The views of a scene show one set of named points, each view turned or mirrored, shifted and resized as a whole, with a little noise and some points left out.
(in the rows, 128 means zero)

Scene 1
View 1
q_650: [103 117 165 174 153  85 172 123 154  93 215 119 110 144 122 142 207 126
  88 132 129  95  71 129 167 118 167 122 127 113 137 103 123 183 145 158
 162]
q_179: [111 176 129 122 143  88 219 132 124 117 109  90 167 100 151 148 119 127
 155 116 137 105 155 117 134 127 167 178  70  80 131  98 148 124 124 117
 188]
q_362: [ 99 189 129 132 156 129 168 122 162 104 142 109 159 111 138 122 190 123
 148 125 135 131 147 134 172 124 161 126 145 134 166 146 138 126 129 120
 164]
q_937: [ 70 203  93 142 156 136 135 106 160 118 139 104 164 109 131 123 182  95
 133 163 103 134 158 134 168 120 154  97 140 157 158 164 184 143 126 147
 139]
q_759: [ 90 210 113 128 163  75 182 141 130 136 138 133 171  66 159 100 132 121
 145 120 124 141 159 137 139 145 159 126  95  95 142 119 193 111 101 127
 178]
q_797: [117 167 148 152 156 113 178  98 148 106 107  73 169 146 107 161 151 101
 126 133 129 125 135 114 163  99 184 154 103 118 156 122 140 135 169 123
 173]
q_21: [ 79 190 128 151 171  72 134 129 140 128 193 161 140  76 160  57 168 118
  99 143 112 146 135 150 154 150 152  70 138 122 152 159 213 123 116 159
 157]
q_279: [109 161 133 127 134 133 171 108 135  93 125  96 137 117 179  94 151 132
 124 157 130  82 172 125 145 132 141 132 129 128 150 193 152 113 140 145
 152]
q_175: [ 95 157 118 125 133  77 223 155 123 100 164 118 126  78 195 112 149 147
 143 115 130  75 127 136 129 136 143 174  88  73 131  99 134 146  90 128
 175]
q_64: [112 158 165 136 160  98 169 123 147 102 181 135 129 108 154  92 185 142
 116 127 143 112 135 138 162 147 156 108 141 117 153 153 143 123 135 138
 167]
q_347: [105 143 143 160 142 112 152  90 137  98 139  84 134 144 138 120 152 106
  90 165 115  91 129 119 151 110 160 128 117 131 144 161 164 145 162 158
 149]
q_985: [103 148 141 135 138 118 181 116 144 107 153  92 134 131 140 145 169 131
 126 144 134  82 146 118 145 133 156 131 107 114 127 139 139 150 137 153
 155]
q_712: [120 157 140 121 132 115 181 107 115  92 110  94 133 107 204  71 117 142
 119 155 131  70 184 120 127 140 134 148 112 109 145 199 164  94 139 144
 158]
q_119: [ 98 167 146 159 163  92 139 112 150  98 179 135 134 111 151  75 185 114
  93 143 117 136 112 142 170 124 158  95 154 134 171 165 172 127 141 146
 156]
q_437: [117 160 177 132 163 120 155 109 156 111 170 123 140 128 132 110 189 141
 117 134 154 115 156 127 168 152 161  87 146 134 148 173 145 116 154 147
 160]
q_5: [129 122 194 184 164  95 136  92 157  72 184 116 116 158 129  88 199 116
  63 141 129 122  80 131 181 105 174 108 166 138 179 166 133 136 186 145
 159]
q_876: [ 76 204  78 116 136 118 202 134 136 129 105  85 172  88 153 157 135 113
 174 138 116 103 175 123 135 126 151 164  78 104 129 113 165 143  98 129
 162]
q_86: [111 162 149 149 155  75 175 117 124 108 139 114 143 107 155  97 133 119
 108 134 124 116 132 124 141 126 164 140 103  99 148 137 172 119 143 137
 174]
q_681: [129 151 139 156 136 109 184  95 127  75  91  69 147 138 161 114 127 109
 111 144 118  97 128 114 148  89 167 185 107 110 171 151 135 120 165 119
 170]
q_305: [111 221 122 106 159 109 210 143 144 119  96 109 187  77 158 124 149 133
 187  98 145 144 176 136 153 134 167 164 108  99 168 118 139  95 110  87
 192]
q_384: [100 147 123 146 136 124 186 125 156  79 165  98 127 122 160 130 199 126
 130 134 125  87 109 133 165 108 150 157 139 123 158 130 110 163 124 128
 153]
q_792: [ 64 156 111 158 149 108 138 127 159 101 221 136 110 106 158  96 215 119
 100 158 105 101 108 146 163 133 139  83 155 141 143 153 166 175 108 172
 134]
q_781: [100 129 140 155 139 101 177 117 140  97 172  96 120 137 140 138 173 122
 103 147 123  80 110 121 150 119 159 138 108 110 131 125 137 166 139 157
 154]
View 2
q_175: [108 161 118 127 115  85  97 113 115  78 160 127 168 127 138 146 116 101
 129 156 131 143 136 147 128 149 131 112 121  94 109 126 184 134 127 149
 108]
q_21: [156 167 160 169 127 138 108 134 143 103 139 141 110 137 137 132 103 104
 132 125 151 136 149 118 152 114 137 154 148 100 110 110 158 135 112 111
 156]
q_681: [130 118 127 147 121  95 117 110 124 141 142 117 148 136 113 148 153 135
 156 141 146 133 101 171 108 141 144 122 137 105 114 146 138 134 108 125
  77]
q_64: [144 154 152 144 135 124 110 115 104 120 145 134 129 136 117 137 124 128
 149 134 144 154 154 136 115 131 140 132 142 108  97 126 178 131 127 128
 126]
q_347: [155 141 133 150 114 105 109 115 127 161 151 121 118 134 123 130 143 136
 153 127 150 145 124 148 128 139 141 138 134 116 113 115 135 132 122 117
  97]
q_362: [147 156 159 150 145 115 116 110 107 123 137 127 131 140 110 153 127 146
 125 124 130 145 141 139 113 129 121 118 138  87 106 141 145 142 129 111
 118]
q_437: [153 150 149 155 148 130 113 114 106 140 137 133 110 140 116 126 131 150
 147 131 143 166 155 132 111 125 133 136 143 120 106 128 161 136 134 120
 138]
q_179: [100 143 104 142 138  80 102 103 122  88 140 113 156 139 136 140 129 132
 132 153 121 145 107 157 123 141 114 106 122  99 131 149 143 144 133 137
 102]
q_876: [123 159 114 152 132  74 104 109 137  99 147 112 158 128 131 148 128 130
  94 141 118 148 121 147 130 147 100 102 110  78 136 136 121 150 129 121
 110]
q_937: [171 165 159 166 132 113 116 121 136 145 144 123 117 133 115 147 127 140
 107 110 136 143 143 129 134 131 117 129 130  81 114 119 114 143 120  93
 123]
q_279: [152 136 135 163 126 109 121 116 134 139 147 130 140 122 109 136 148 127
 126 144 153 164 146 151  99 149 137 126 129 104 113 129 150 136 107 128
 122]
q_712: [139 124 117 172 122 106 124 119 151 126 141 130 153 118 114 130 152 110
 127 161 163 167 137 159  97 153 143 127 129 111 122 135 155 136  95 140
 128]
q_305: [110 146 137 157 162 102 116 105 118  71 122 121 161 143 117 157 121 139
 107 147 118 145 121 150 105 129 104 102 134  76 123 172 143 153 123 124
 125]
q_792: [174 184 167 141 109 121 103 127 115 141 167 137 113 127 127 144 113 114
 133 111 146 142 169 116 147 134 141 143 134  94  91  86 166 127 129 110
 125]
q_650: [142 168 146 109 115 108  89 110  78 145 165 125 113 144 134 135 118 139
 177 119 132 133 141 135 143 131 146 134 138 118  88 101 178 124 154 126
  89]
q_86: [128 139 127 153 127 109 107 117 131 113 138 127 132 140 133 132 127 122
 152 141 143 137 116 147 132 128 137 135 140 111 118 131 152 134 118 128
 115]
q_119: [161 155 167 155 128 135 114 123 121 130 139 136 112 140 120 139 120 124
 151 120 151 133 143 130 134 119 145 148 151 103  98 118 158 131 114 110
 127]
q_384: [144 160 152 123 117  98 107 109  92 137 161 125 144 132 112 157 132 133
 141 125 134 140 145 146 118 145 139 116 130  90  91 122 165 131 131 124
  88]
q_797: [131 137 128 141 140  97 109 101 109 141 134 110 127 148 121 140 140 163
 151 126 125 137 101 155 124 131 120 118 135 106 119 145 121 141 136 113
  86]
q_781: [141 157 129 126 111  96  97 110 105 144 163 121 127 132 131 134 133 133
 156 130 138 144 135 143 133 143 137 128 128 114 105 108 160 129 140 128
  93]
q_759: [123 157 131 165 142 108 105 121 144  72 129 127 140 139 141 138 107 113
 115 143 130 136 122 134 140 123 114 127 133  89 129 139 144 148 119 122
 141]
q_5: [163 138 170 136 125 138 112 117  92 166 143 132 102 147 113 136 134 144
 195 117 156 131 134 142 125 119 165 152 162 125  82 119 170 121 123 115
  96]
View 3
q_712: [ 72  90 156 111 109 106 168 189  95 148 115 147  83 132  96 115 122 135
 121 183 131 129 145 131 105 123 121 110 134 121 111 129 149 144 177 141
  95]
q_119: [100 130 136 124 138 106 165 126 133 130 133 126  97 142 117  97 104 125
 126  87 131 135 174 146 102 146 156 167 141 119 121 128 130 182 158 107
 121]
q_347: [ 69 106 157 116 112  89 153 149 127 145 118 106 106 133 146 105  95 157
 109 112 125 125 173 121 111 129 130 151 130 114 128 142 121 135 166 116
 134]
q_5: [ 87 126 163  97 116  98 161 127 165 123 150  86 106 123 113  68  74 156
 117  73 108 124 181 114 100 144 156 204 151 102 139 133 145 176 159 116
 131]
q_937: [ 93 126 135 149 134  91 158 122 127 158 113 143 112 150 145 132 126 142
 129  98 146 131 150 168  91 132 146 141 118 117 116 134  84 141 184  79
 131]
q_279: [ 84  99 149 122 115 103 168 170 116 152 122 145  95 142 100 113 110 146
 125 156 130 127 147 133  94 126 133 134 131 113 120 132 126 137 182 120
 108]
q_985: [ 90  88 147 139 138  92 155 162 130 161 121 137 120 143 115 118  81 140
 115 132 142 111 170 103 111 123 132 155 117 121 131 145 112 122 173 111
 129]
q_797: [ 62 106 196 121 131  64 142 157 139 164 115  91 137 113 138 116 114 137
 117 113 159  86 144 118 118 113 116 175 125 132 123 138 112 136 190  95
 126]
q_362: [ 99 114 161 138 146  90 163 142 141 160 128 136 122 140  98 118 114 123
 138 113 155 103 144 142  93 125 140 174 126 123 119 130 106 156 191  84
 110]
q_792: [123 114 106 150 146 115 167 116 130 144 127 150 101 179 124 110  73 134
 119  83 121 139 205 130  96 158 153 161 123 104 133 143 109 156 143 101
 133]
q_437: [ 97 117 136 125 147  98 160 146 150 133 154 140 110 112  93  96  94 133
 125 117 150 132 140 125 101 125 182 173 139 131 126 127 128 158 187 109
 131]
q_64: [105 106 145 127 147 105 165 151 136 143 141 140 107 141  84  99  87 119
 128 120 141 116 168 116 105 135 150 174 135 125 128 131 136 165 169 113
 112]
q_21: [108 131 107 139 161 113 165 124 107 125 128 153  87 148 130 115 117  93
 123  95 147 153 180 158 116 150 167 141 138 143 110 129 132 195 143 112
 124]
q_876: [ 83  86 167 158 156  78 150 173  95 190  87 150 129 156 130 160 133 104
 124 151 176  88 150 133 123 113  96 126 105 145 106 140  94 125 182  92
 106]
q_681: [ 58 100 206 100 105  80 157 174 122 159 106  90 114 129 121 108 120 144
 120 138 132  90 156 122 111 120  92 157 134 114 118 131 136 148 179 121
 100]
q_781: [ 86  88 155 130 137  89 153 155 131 158 119 115 121 147 127 105  70 136
 107 111 133 104 195  91 121 131 122 169 121 119 134 148 123 133 152 116
 130]
q_650: [105  96 153 129 152  92 151 135 152 149 136 104 132 150 122  92  46 130
 110  78 133  99 214  77 123 142 137 208 126 117 146 151 126 150 144 110
 137]
q_86: [ 75 105 164 116 142  90 153 162 110 145 116 116 106 129 127 112 113 106
 115 126 149 112 170 123 129 128 123 151 134 143 114 133 145 169 157 124
 113]
q_759: [ 93 111 147 146 175  92 154 158  93 156 105 150 110 142 124 140 139  70
 125 133 181 110 155 148 132 125 126 134 126 164  99 129 128 178 161 105
 106]
q_305: [ 91 103 186 142 169  81 158 171 114 177 113 148 129 133  81 142 146  80
 146 153 190  76 121 144 113 110 114 158 126 157 101 122 118 168 201  87
  83]
q_175: [106  71 163 145 166 102 162 182  97 176 103 150 119 171  88 132  89  81
 122 154 154  81 196  92 131 133  92 154 119 139 119 143 141 159 146 123
  86]
View 4
q_650: [153 150 208  84 134 119 202 125 144 128 127 111  96 112 126 179 107 104
 142 117 154  92 141 107 102 123 169  65 219 122 113  73 171  79  51 121
 132]
q_86: [126 146 148  97 143 147 160 134 143 116 104  99 103 132 139 137 160 130
  95 186 141 130 179 134 102 144 145  84 150 113 133  97  97 101 101 133
 148]
q_681: [ 86 170 173  94 165 148 165 156 149 130 164 122 102 129 139 121 150 143
  62 170 157  72 199 147 118 157 144  67 138 137 127 136  88 115 107 146
 163]
q_347: [107 154 193 118 170 134 163 121 127 106 153 131  89 133 128 143 145 126
  92 172 158  96 171 145 114 126 154  91 187  99 129 114 116  63  98 116
 169]
q_712: [ 92 186  96 121 147 170 125 137 118 129 167 113 106 107 128 107 200 140
  70 224 151 129 177 159 132 123 158  72 147 111 149 102  50  87  99 116
 138]
q_279: [105 173 118 114 151 160 145 128 115 114 179 134 122 113 128 126 175 152
  92 201 164 116 162 153 132 131 169  91 176 110 150 107  74  71  93 110
 145]
q_792: [133 134 144  96 134 136 162  71 101 108 135 124 124 102 116 176 108 113
 164 161 163 129 128 126 108 110 219 131 244  75 140  82 142  61  87 108
 138]
q_305: [133 129  58  78 111 138 191 156 154 103 118 127 172 148 165 138 190 199
 105 182 165 132 152 149 122 202 126 102 132 166 144 126  59 149  96 149
 132]
q_21: [156 122 119  89 138 161 145  81 117  88  82  97 125 126 135 154 133 133
 151 207 135 193 157 123  88 131 192 142 194  66 160  75 109  71 122 110
 148]
q_937: [114 119 135 112 160 126 170  87 109  71 147 160 143 152 138 157 139 173
 127 182 178 122 144 154 117 152 172 157 209  90 150 135 102  73 120 114
 174]
q_119: [147 143 160  76 158 170 158 107 126  94 133 117 125 116 134 154 106 141
 135 180 144 151 169 113  91 143 195 113 199  89 159  87 125  66 112 116
 156]
q_876: [ 90 116  79 128 109  87 181 117 131 109 106 134 141 156 146 149 213 158
  99 176 180  92 134 181 135 157 124 123 156 134 111 145  69 141  97 149
 142]
q_759: [137 114  80  97 114 133 165 114 139  99  64 100 139 147 153 145 186 152
 119 200 145 164 153 147 103 160 145 124 143 114 137 103  76 128 113 140
 139]
q_362: [133 140 118  81 140 140 189 133 138  96 153 143 155 136 149 154 146 178
 121 163 170 115 149 137 119 175 160 109 182 138 148 118  99 101  91 126
 148]
q_985: [125 156 149 121 137 117 180 133 130 116 149 132 110 129 130 153 175 135
 109 162 168  98 139 147 131 131 140  78 194 125 123  99 111  84  64 115
 138]
q_179: [116 138 107 107 112 109 188 156 159 126  96 108 121 150 151 139 208 149
  86 168 158  99 156 157 124 162 107  72 130 156 109 119  80 145  79 153
 132]
q_384: [116 156 142  80 132 133 187 124 132 132 170 132 131 103 128 162 123 136
 121 136 175  72 145 134 120 142 183  88 202 140 121 111 123 106  68 138
 130]
q_797: [123 140 190 105 163 116 200 154 158  97 138 143 114 165 152 148 156 165
  84 151 167  85 171 145 114 175 113  80 159 141 124 133 111 102  92 135
 174]
q_175: [117 151  79  90  82 123 172 129 141 159  96  83 123  97 130 152 184 108
 116 162 156 104 139 145 120 128 163  73 155 142 103  91  92 150  64 155
  95]
q_64: [152 162 132  80 136 161 170 132 133 116 149 117 128 108 134 150 139 143
 133 174 152 139 151 117 112 139 175  79 193 124 151  77 115  75  73 110
 128]
q_781: [121 153 177 106 138 115 178 126 134 129 136 119  95 120 125 160 146 110
 111 146 163  87 147 136 116 118 156  74 196 120 112  92 134  86  66 124
 139]
View 5
q_937: [145 144 118 143 138 132 141 131 145  95 107  95 144 141  95 142  94 125
 161 115 172 151 133 120 100 112  88 130 140 143 110 161 128 124 129 149
  96]
q_759: [133 126 115 167 129 176 136 107 135 131  95  91 153 143 127 135 100 117
 125 118 150 116 125 141 122 144 105 109 135 128 109 142 116  89 103 141
 114]
q_384: [139 168 126 148  92 146 153 117 138 150 128 128 125 136 104 136  99 134
 166 121 142 150 122 106 120 126 106 111 136 136 140 165 151 160 117 140
 112]
q_305: [133 136 107 188 122 171 160  95 152 151 104  94 142 137 112 144 107 112
  95 110 138 130 115 114 119 133 111  84 118 103 102 165 119 106 105 139
  92]
q_21: [120 126 126 133 146 140 117 120 141 101 101  83 159 140 134 126  83 127
 167 128 145 135 132 161 119 145 110 139 126 154 122 125 120 103 109 159
 130]
q_781: [150 178 123 136  96 148 145 136 125 151 117 141 125 150 106 136 110 117
 176 116 145 131 120 127 119 131  99 114 146 151 141 147 143 147 111 132
 128]
q_5: [124 188 109 109 116  96 130 117 158 138 119 131 133 148 109 133 102 106
 201 130 112 159 111 142 110 110 116 118 107 167 154 129 140 170 111 142
 126]
q_347: [154 172 111 128 108 130 136 131 136 125  99 132 132 158 107 147 115 105
 176 124 148 136 114 124 108  98  92 121 145 153 136 139 134 138 109 140
 121]
q_437: [145 164 121 132 133 114 147 150 153 129 107 109 131 146 106 135 105 105
 153 107 127 152 105 141 113 132 117 114 111 133 117 136 136 139 116 163
 125]
q_712: [160 142 109 151  91 149 140 130 142 125  80 111 134 157 135 162 119 114
 125 137 133 133  96 110 129  87 107 118 145 111 125 131 141 114  91 177
 140]
q_985: [158 170 122 146 105 148 153 145 132 145 109 130 124 151 104 140 114 113
 153 108 147 133 114 123 117 128 100 110 143 135 125 150 141 138 114 142
 123]
q_681: [148 173  92 151  87 148 142  96 146 147  94 134 133 156 113 159 123 101
 148 136 136 133 104 105 112  78  96  99 138 136 139 149 131 135  95 130
 109]
q_279: [156 148 116 147 103 137 145 136 145 120  95 110 131 149 117 156 112 120
 140 127 140 145 104 109 122  94 104 122 139 120 123 142 143 130 106 171
 127]
q_64: [134 157 126 141 115 133 145 132 149 142 114 109 132 141 119 132  99 123
 156 118 124 147 113 134 125 138 120 115 117 131 131 139 142 143 110 158
 131]
q_86: [138 155 109 145 110 155 133 111 137 141  95 118 141 154 125 140 110 104
 149 126 135 122 113 137 120 118 104 109 134 143 132 133 125 116  97 138
 125]
q_179: [150 156 107 178 102 186 156 110 128 164  97 126 133 153 115 144 121 103
 115 112 144 109 113 121 122 132  98  87 142 122 117 155 123 106  97 122
 109]
q_175: [139 146 131 171  82 194 150 113 119 171 112 124 131 141 135 133 104 137
 133 123 138 116 121 120 142 153 111 104 149 121 138 151 145 123  97 140
 136]
q_797: [150 181  96 152 116 143 152 112 144 146 104 133 132 155  90 146 121  88
 150 111 145 130 113 122 101 106  92  92 130 146 121 158 121 132 111 113
  92]

Which points are out of place in each view (at most two, in the order of its rows)? Write - if all are in place.
view 1 => q_64
view 2 => -
view 3 => q_985, q_437
view 4 => q_362
view 5 => q_21
